A landscape with many peaks, sampled at points; each row gives a point and its height.
From any point a climber steps to the highest of the 3 points nearest to it. It stops when none of these is higher. Distance is the straight distance between rows; heights are no part of it.
q_494: [101 121 161 143  94 135 191 168 188  90 169]  (h 7.81)
q_826: [ 99 104 104 138 122 151 203 140 126 156 152]  (h 7.18)
q_310: [127 127 155 152  99 132 153 117 151 119 180]  (h 7.76)
q_806: [151 118 108 151 137  88 118 122 111 155 126]  (h 4.37)
q_856: [150 145 118 120 134  92  99 134 108 128 127]  (h 1.42)
q_258: [121 159 123 111 150 123  79 168 110 186  85]  (h 8.77)
q_948: [149 106 100 163 155 107 147 114  87 172  72]  (h 3.86)
q_969: [142 138 129 100 120 137 110  97 125  69 147]  (h 2.91)
q_987: [129 128 135  70 136 138  99 119 128  67 127]  (h 5.50)
q_699: [155 103 126 168 163 115 155 114  75 183  56]  (h 3.46)
q_407: [115 128 168  96 146 163  57 165 152 171  80]  (h 7.78)
q_967: [150 137 124 126 122  95 103 125 112 128 144]  (h 0.51)
q_630: [137 121 145  74 147 147  78 153 138 107  98]  (h 7.59)
q_905: [125  85 103 148 144 143 191 115  91 167 127]  (h 6.74)
q_235: [116 124 179 110 142 170  37 148 142 196  88]  (h 7.72)
q_25: [117  98 116 156 119 127 164 117 129 159 162]  (h 7.70)
q_209: [121 121 154 153  98 132 158 136 166 121 176]  (h 7.93)
q_382: [117 114 109  75 129 155  96 102 135  55 137]  (h 4.93)
q_330: [117 154 141  95 149 129  77 175 124 176  93]  (h 8.20)
q_200: [143 141 132  96 124 125  96 109 125  81 148]  (h 0.71)
q_268: [ 94 131 118 140  95 132 223 178 156 111 157]  (h 7.71)
q_145: [118 172 105 121 147 123  98 150  98 203  59]  (h 8.08)
q_565: [ 97 119 128 149 102 136 189 145 155 143 176]  (h 8.03)
q_251: [100 142 124 118 107 162 119  77 152  37 154]  (h 8.30)
q_63: [110 128 165 160 103 147 150 104 182  48 167]  (h 7.73)
q_918: [142 130 134  75 138 146  85 138 129  86 113]  (h 7.21)
q_304: [140 150 100 132 150  93 103 142 103 172  81]  (h 5.17)
q_919: [153 143 123  92 132 108  92 143 113 120 120]  (h 2.05)
q_343: [136  88 104 155 139 125 174 110 103 174 133]  (h 7.06)
q_868: [137 153 118 161 165 126 136 124  81 195  32]  (h 3.38)
q_314: [113 150 134  94 147 143  68 172 119 205  90]  (h 8.23)
q_435: [130 111 131 159 109 116 145 112 131 141 176]  (h 6.46)
q_696: [147 122 134 138 107 104 126 108 122 116 172]  (h 2.27)
q_692: [ 98 131 121 132  92 121 210 189 170  94 161]  (h 7.37)
q_504: [150 141 142 122 121 112 107 108 124 101 153]  (h 0.06)
q_101: [121 145 150 135 108 146 128  88 162  60 170]  (h 7.36)
q_394: [104 121 139 149 103 138 192 160 170 128 174]  (h 7.99)
q_950: [144  82 114 152 155 125 176 109  85 172  95]  (h 6.63)
q_574: [143 126 139 129 116 114 116 104 124 100 165]  (h 0.54)
q_921: [106 135 114 100 118 166 115  86 149  41 152]  (h 7.66)
q_549: [114 121 163 156  98 148 167 136 180  93 172]  (h 7.88)
q_667: [152 137 132  84 131 119  91 129 116  91 135]  (h 3.71)
q_188: [134 132 151 144 107 132 133  97 146  96 180]  (h 6.93)
q_585: [128 139 130  98 118 149 111  87 135  45 150]  (h 5.98)
q_611: [144 139 104 157 165 111 130 123  86 175  56]  (h 3.49)
q_185: [136 139 146  85 149 129  79 168 127 128  94]  (h 7.77)
q_743: [141  99 101 160 137 109 158 108 100 162 123]  (h 6.70)
q_3: [129 175  98 126 156 104 103 147 100 186  75]  (h 7.26)
q_308: [118  84 113 146 124 133 180 119 123 162 149]  (h 7.43)
q_138: [129 152 122 101 140 102  85 157 111 161  89]  (h 6.79)
q_340: [107 113 122 154 108 137 182 138 147 148 169]  (h 8.00)
q_93: [144 139 148 119 109 122 106 100 133  81 159]  (h 8.39)
q_195: [ 88 140 119 134 103 160 127  80 174  25 153]  (h 8.57)
q_558: [149 125 108 164 163 107 136 118  84 176  58]  (h 3.61)
q_568: [147 116  90 148 141  94 131 125  98 162 111]  (h 5.43)
q_335: [122 125 163 150  95 145 151 106 178  85 177]  (h 7.83)
q_544: [130 136 152  82 147 138  66 173 132 150  92]  (h 7.91)
q_485: [149 120  96 156 149  98 128 124 100 166  86]  (h 4.49)

For each start below, name the point where the climber stops.
q_585: q_195
q_382: q_195
q_485: q_565
q_868: q_565
q_987: q_258
q_188: q_565
q_185: q_258
q_63: q_565
q_235: q_258

Two climbers start at each pair of points below. Name the first point that both come to, or write never.
q_699 / q_919: never
q_611 / q_435: q_565
q_407 / q_304: q_258

Call two points neighbours if one is among the 3 nearest of the other. Go from one point of each pair to the other, from neighbour to neighbour, staying as high as possible. Name the lowest point that can't be avoided.
q_258 / q_565: q_382
q_565 / q_195: q_101
q_93 / q_565: q_969
